Points, in no order, along strands that fork and pass close to each other.
Two points are linked if the straight distance between their rows is under 93.3. Some points are linked to none.
Gif: [-12  30  -1 -12   5 -13  13   4  14 -27 -15 -19 -10 -17 -14   8   9 -21
  23  -1 -22  15  -7  23   5   0 -23]
rakik: [  6   4  30  10   4 -35   6  26  38   8 -45 -27   6  13 -26  22  14  11
  39  28  11  32  -5   2   2 -17  -6]
vigel: [-10  18 -21 -14  23  18 -23   6  16 -29   8 -14   0  -3  -9  -4   4 -22
 -16  -9  -1   3 -18   0  -5   3 -15]
lun: [-36  23 -61 -19 -13  -9 -43  14 -17  35  29  -5  -9  30  14   7 -39  26
 -17 -11  13  15 -13  65  13 -27  20]
diped: [ 21 -13   2  17  12  -3  -4 -24  -2  24  -4  23 -10 -16  30   1  15   3
  16   9   0  18  23 -14 -19  -1  39]
vuvak: [ -6 -12  -4  17 -27  20  32  19  -9 -18  17  -9 -28   7 -16  23  19 -40
  50   6  -7 -23  19  18  11   4  -6]
Mito: [-20  33 -42  -9 -27 -22 -13  -3 -16 -11  38  10 -16  18  41  13 -36  -8
  -7 -10 -11 -32  -2  56  -9 -15 -15]
kida: [ -6  27  13 -17  -6 -14   8  -9 -10  48  10 -27  -9   1   1 -21   2  20
 -18   6 -20  15   2  13 -21  32  40]
Sedi: [ 41 -11  59  37  18 -12   5  11  17   1   7 -22  43  22 -31  20 -19  20
 -81  39  11   3  13  -3 -49 -10 -13]
Rapaz: [-16  11  38  13 -31 -39  48 -26  -7  26   8  19 -17  -9   7   9 -23  47
  12  -2  13 -40   9  -3 -30  10  34]
boves: [ -4  18  15  45 -11 -50  40 -13  11 -27   2  30 -16   2  15  31 -11 -22
  45 -27   1 -47  -3   5 -16 -11 -10]
belef: [  8  24 -16  16   4  14  -3 -10   2  17   5  -7 -34   9   8  11   6  24
  13 -11   5  18   8  37 -30 -30  27]
bogo: [ 19 -25  14 -19  15  42   0  -1   4  28  -1   8  14  -9  -3 -14  40  19
 -26 -12  15 -11   8 -39 -20  14  49]
rab: [-18 -10 -43  -1 -10  26 -30  19 -21 -15 -15 -25  -5  13   3  10  -5 -18
  27  33 -13  11 -12  25  40 -51 -39]
sakaz: [ 15  10  25  17  26 -27   4   6  24   0   0 -10  27 -14 -25   4   9 -14
 -19   3   8  -6   3 -20 -41  35  20]
sefal: [-22  15  -6   2 -17 -24  29  10   6  11  11  -9 -33 -14   7  17   8   0
  61  -3  -4  -9 -14   8 -19  16  16]
zeloz: [  9 -18  29   8   7 -44  12  -6  18 -26 -38   5  42  -3  14  -1  -3 -13
  -2  18 -12   0  13 -50  29   0 -16]
Dos: [-14 -43 -18  23  -4  22  31  15   0 -10  24 -13 -21   0 -22  14  16 -72
  46  17  11  -1   3  -3  -3  12  12]
Gigeg: [-14  10 -31 -35  -7  37 -20   6  11  20   3   6 -27 -18   0 -26  18  36
  12 -46   0   7 -21  -6  15  -5  13]
Bugib: [ 17   3 -12   4  18  -5 -36  -3   9 -27 -21  -2  14  -4  11   5   8 -15
 -27   1   5  -3 -14 -31 -10 -15 -14]
fosul: [ 39  -3  34  25  60  22  17 -27   2 -27 -10   9  17  -4 -29 -19  30 -13
  -5   6 -12  36  30 -19  -2   1   5]
tumol: [ 25   6  61  32  21 -33  17  -8  14  20 -29   2   5   1 -14   4   3  16
  25  19   7  57  25  -2 -12   0  36]
boz: [ 29 -12  75  34  24 -44  23  -6  24   7 -46  36  42  -4  12   4  -5  44
  16  28  26  40  32 -12 -15  15  36]
nifi: [ 17  -6  32   0  -5 -28  -7   2  13 -46 -45 -15  26  19  -2   3 -12  10
 -22  19  -2 -18  -3 -35  39 -31 -55]
sepa: [  5 -13 -14  34  24  33 -16 -24 -22 -32 -21  20   7 -14  -3 -14  39 -44
  28  19 -13  34   5 -23  13 -43 -21]
dusi: [ 38  17  29 -10  21   0  -3 -12   3 -37 -16 -10   9  35 -16   6 -12  17
 -57  17  -7   0  -4 -16  20 -28 -51]
dag: [ 46   7  38  20  17 -18   6  -1   0 -24  -2 -28  25  30 -21  10 -13  23
 -59  38  -4   7  13   5 -18 -29 -26]
Korug: [ 12 -43   4   8  10  16  -1 -26 -18  -7 -12  31  14 -23  29 -28  12 -42
  21  10 -16  -4  23 -27  21  33   1]
kigi: [-18  17  -6 -46  10   5 -26   9  -9  -1   6  -9   7  24 -18 -22 -28  39
 -68 -13  -4   4 -21  13   9   4  -8]
Lag: [ 22  33   3  25  32  -3 -16 -10   7  -1  21 -25   3   4  -7   3 -11  -2
 -49   9 -13  37   5  21 -45 -13  -2]
Zot: [-36  42 -18 -20 -15 -16 -21   5  -9  45   3  -5 -16  12  10   4 -24  49
  -1 -15  11   9 -22  58 -21 -29  14]
nukim: [ 16 -29   6  -6   5  50  -1 -15 -36  17  28   1 -17 -11  17 -42   9 -16
 -27  -3 -25   7   6 -15   7  39  12]
Gomo: [-26   8 -12  18 -33 -21  37   7  17 -32  -4  12 -14  -6   2  42  -2 -25
  65 -33  11 -50   6  19   6 -18 -29]
lir: [-31  13 -34 -57  -4  -7 -23  11 -14 -10  28   3   7  40 -10 -28 -44  31
 -45 -26   5  -2 -31  39  48  14 -25]
fesag: [ -3 -28 -31 -12  -4  32 -24   3   9   0 -13  31  15 -38  21 -28  23 -22
   7 -26 -15 -33 -21 -47  37  33 -19]
Seme: [ 14   8  11 -34  -3   8 -10  -2  21  19 -35  -4  -6  17  -4 -10  17  51
 -24 -34  15   1   2 -20  16 -30   8]
Fila: [-23  -7 -51 -38   1  35 -21   9 -36 -21  55   5  -4  24 -18 -31 -48  15
 -29 -17  -5  -9 -13  51  45   5 -38]
vem: [-31  24 -64  -3 -15   7 -56   3 -23 -18   2  17  -8  -5  25 -13 -14 -25
   7 -14 -28   4 -14  15  31  -5 -35]
gam: [-15  10  22  -8 -36 -21  20  -7  -7  36   3  15 -25 -24  28 -24  -4  50
   7 -22  -3 -26  -1 -16  -6  10  31]
Mipin: [  5 -18   8  25 -51   0  46   4 -11  41  37  31 -39 -11  14  18 -17   2
  32   0  12 -51  14  -1 -18  32  18]
bibup: [  0   0 -20 -17  -3  54   8  -1 -25   9  37  -2 -37  -7 -11 -26   2 -26
 -21 -17 -19   2  -4  22  -7  27  18]
Saren: [ -7  30   2 -17  19  -6 -14  37  30  13 -33 -49  13   3 -44  34  -7  30
   2  17  26  35 -35  36 -13 -19 -10]
ridoz: [-16   3  22 -55 -25  -9   8  27   3  34 -14 -44   9  25 -19  15 -13  46
 -11  10   4   3 -13  22  14   4 -12]
noz: [ 24 -14  18  16  28 -12  -3 -34  -1  -7 -21  30  24 -23  29 -11  11 -37
  30  20 -11  15  26 -16  -3  21  34]
Guki: [-25  -7   6 -56 -39 -24  -8  41  -3  33   3 -19  -6  25  12 -12 -14  36
  -8   4  -3   5 -25  23  40  14 -24]
Posi: [-26  11 -48 -16 -23  16 -14   7 -14 -26  33  14 -16   4  12  13 -20 -14
  -7 -21  -9 -28   2  29  24 -10 -35]
Vula: [-21  24   7 -52 -20  11  -5  -3   8  26   0  -1 -13  -6 -14 -17  10  66
 -27 -49   4  -1  -2   8  -2  -5  24]
Zegu: [  9 -16  36   2  19 -15  16   8  16  24 -17 -24   2   6  -8  13  13   0
  40  35  10  43  14 -13   4   5  37]
vofib: [-30 -16 -56 -26   6  73 -21  14 -33 -32  64  20  -8   6 -21 -29 -44 -24
 -37 -12  11 -22 -23  49  23  13 -27]
palam: [ 35 -49   1  -7  11  30   0 -31 -35   3   7  27  19 -23  43 -40  -1 -24
 -32   9 -15 -17  15 -37  10  43  11]
Dekos: [ 14 -67 -21  16  -1  33 -11 -15 -21 -21  -9  31  21 -31  22 -30  24 -55
  12   7 -15 -21  -4 -51  32  22 -29]
zizo: [  3  -5  18   4 -10  -7  13 -12   6  42  -8  22 -22 -18  17 -17  18  39
  28 -19   8   4   3 -31  -9  15  50]
duvok: [ -4   5 -36  30  -1  19 -19  -6 -24 -25 -22 -10  -3   3  -4   7  26 -33
  33  25  -5  19   1  -2  20 -58 -44]
zateg: [ -8   1 -38   1 -13 -12 -47  -8  -9   9  -5  17   1 -16  52 -19  -4 -32
  -2  -1 -33  -3 -13 -26  16  11 -26]
vak: [-32  15 -36   0 -25   2   5  14 -10 -25 -20 -24  -4   7  15  23   3   0
  54  17  -7  -5 -11  39  42 -46 -58]
muru: [ -1  -9   7  13 -34 -31  34 -12  -5  18  15  20 -17  -1  27  32 -16   6
  10  -7   8 -54  26 -13 -27  10  24]
nefim: [ -2  19  51   6  11 -24  30 -11  25  13   1  10  23 -18 -14  -5  18  20
 -23  -8   5  15  16 -14 -42  27  48]
Fosip: [ 50 -22  44  35  20 -22   3 -17  20  -5  -7   7  54  17  -9  25  -3  13
 -61  22  17  -2  28 -43 -46  -3  10]
muza: [-14  17   9   4 -20 -32   5  10  -8  51   5 -22 -28 -24  24  -2  -4  -5
  28  22 -10  23   3  13 -12  29  37]
tamun: [  5 -27  -3  34  19  14   3 -14   4 -50 -18  23  24  -1 -21   6  34 -77
  39  19  -8  11   7 -30  15 -15 -23]
giniz: [ -7  -7  -7  -1 -17 -26 -13   0   7  10 -18  23  13 -32  44 -18  -1  -6
  11 -15 -25 -22 -19 -35  37  23  -7]
Fori: [ -2 -13 -28  -8   2  34 -36  11   8  -4 -14   5  -3 -26   8 -25  28   4
  14 -31  -1   2 -29 -33  37   1  -5]
pulu: [  4  37 -12  -8  29  24 -24   3  34  -7   3 -11  26 -18 -36 -10  -1  30
 -81 -32  19   7 -16  -6 -46   4  11]
varem: [ 12  -9   0  41  33   7   9  -5  15 -63  -2  -3  25   0 -38  25  17 -70
  14  19   2   5  -6 -16 -13   1 -21]
pag: [ 10 -14 -15 -21 -16  30 -20  13 -17  17  24  -8  -5  25   3  -5 -14  17
 -17  -2  -1 -11  -7  -3  27  -9  -7]
mebi: [-12  -9 -22  25 -14   0  21   7   0  28  17  17 -50 -12  19  20   4 -18
  78  -9  11 -20  -8  11 -18  -7  11]
rupu: [ -9  33  35 -14 -11 -16  17 -10   3  36   2 -16  14  -9 -29 -16   8  35
 -55 -13   3  16   6   4 -48   8  40]
lepo: [-14   8  21 -32  -1 -30  12  34  25   5 -41 -51   4  19 -19  31  -1  37
  15  16  26  11 -21  20   7 -16 -12]
gof: [ -9   1   2   0  -4  12  23  -2  -8 -44   2 -29  -5   8 -30   9  22 -39
  45  17 -28  13   5  19  17 -13 -30]
fepod: [-24  10 -19  15 -32 -22  12  10   0 -17 -14  -1  -4  -2  18  27   1 -13
  54   1  -4 -34 -10  11  30 -33 -32]
bek: [-31  11 -61 -12  -7  -4 -21  14 -27   6  54  -3  -5  36   9   4 -48  -8
 -23   1  11  -5  -1  69   1  -4   0]
lufi: [ 19 -10  -3  32  15  14   6 -14  -2  21  20   9 -21  -1   9  13  31 -20
   5 -20  22  15  28   6 -41 -20  34]
puser: [ 24  -2  30   5  20 -45   8   4  29 -14 -17  -4  39 -15  -9  10   1 -16
   7  17  -6   2   1 -44  -2  34   7]
zifas: [ 29 -11  46 -20  -3   0  15 -15   1   0 -26   5  -1  13   4  -6   4  41
 -16  -5  11   0  31 -27  21  -4  -2]
Berus: [-30   1 -49 -29   0  65 -17  19 -16   7  50   0 -22  -7 -21 -15 -17 -19
 -24 -15   8   1 -15  40 -10  29   4]
Lomi: [  7 -24  -5  17  23  32   8  19   3 -39  16 -40  -6  10 -34  21  19 -51
   6  16  15  -6  -1 -14 -11  -5  -2]
mafa: [ 45 -23  42  29  27 -31   6 -22  14  -7 -34  31  47   1   9   5  -1  24
 -22  31  11   9  41 -42 -18  12  27]
dero: [-18 -21   5  30 -26  -7  50 -10 -13  33  27  36 -64  -7   6  20 -10  -9
  66 -27  11 -35   5  15 -27  14  24]
teza: [  5  24  11 -34  26   8 -37  -3  10  -7 -12 -14  25  16 -24 -15  -7  35
 -76 -13  14  21 -22 -11 -20  -8 -10]

Follow the links from the first point to the second, and from the first to the third. Name the last point that the two ways share.
bek, Gigeg, rupu -> fesag
puser, belef, Seme -> diped
Rapaz, teza, Gigeg -> Korug
Fila, muru, giniz -> Korug
zifas, sefal, Mito -> fesag
belef, Gigeg, sakaz -> diped

A fork is a point with three links. Follow the links from the first point to the second and name the forks in between, in order.
Zot, dero -> fesag > Korug > diped
ridoz, Mipin -> lepo
Vula, kigi -> fesag > Korug
vem, zifas -> fesag
nefim, vofib -> diped > Korug

A fork is a point with three links, a tip a point with one. Leave the first point through the second and follow the links. Name the first fork or tip that comes.
fesag, giniz -> Zot
gof, vuvak -> boves
palam, nukim -> pulu
Fosip, Sedi -> diped
boves, Gomo -> Bugib
dero, mebi -> lepo
lun, bek -> fesag
lir, Fila -> Korug
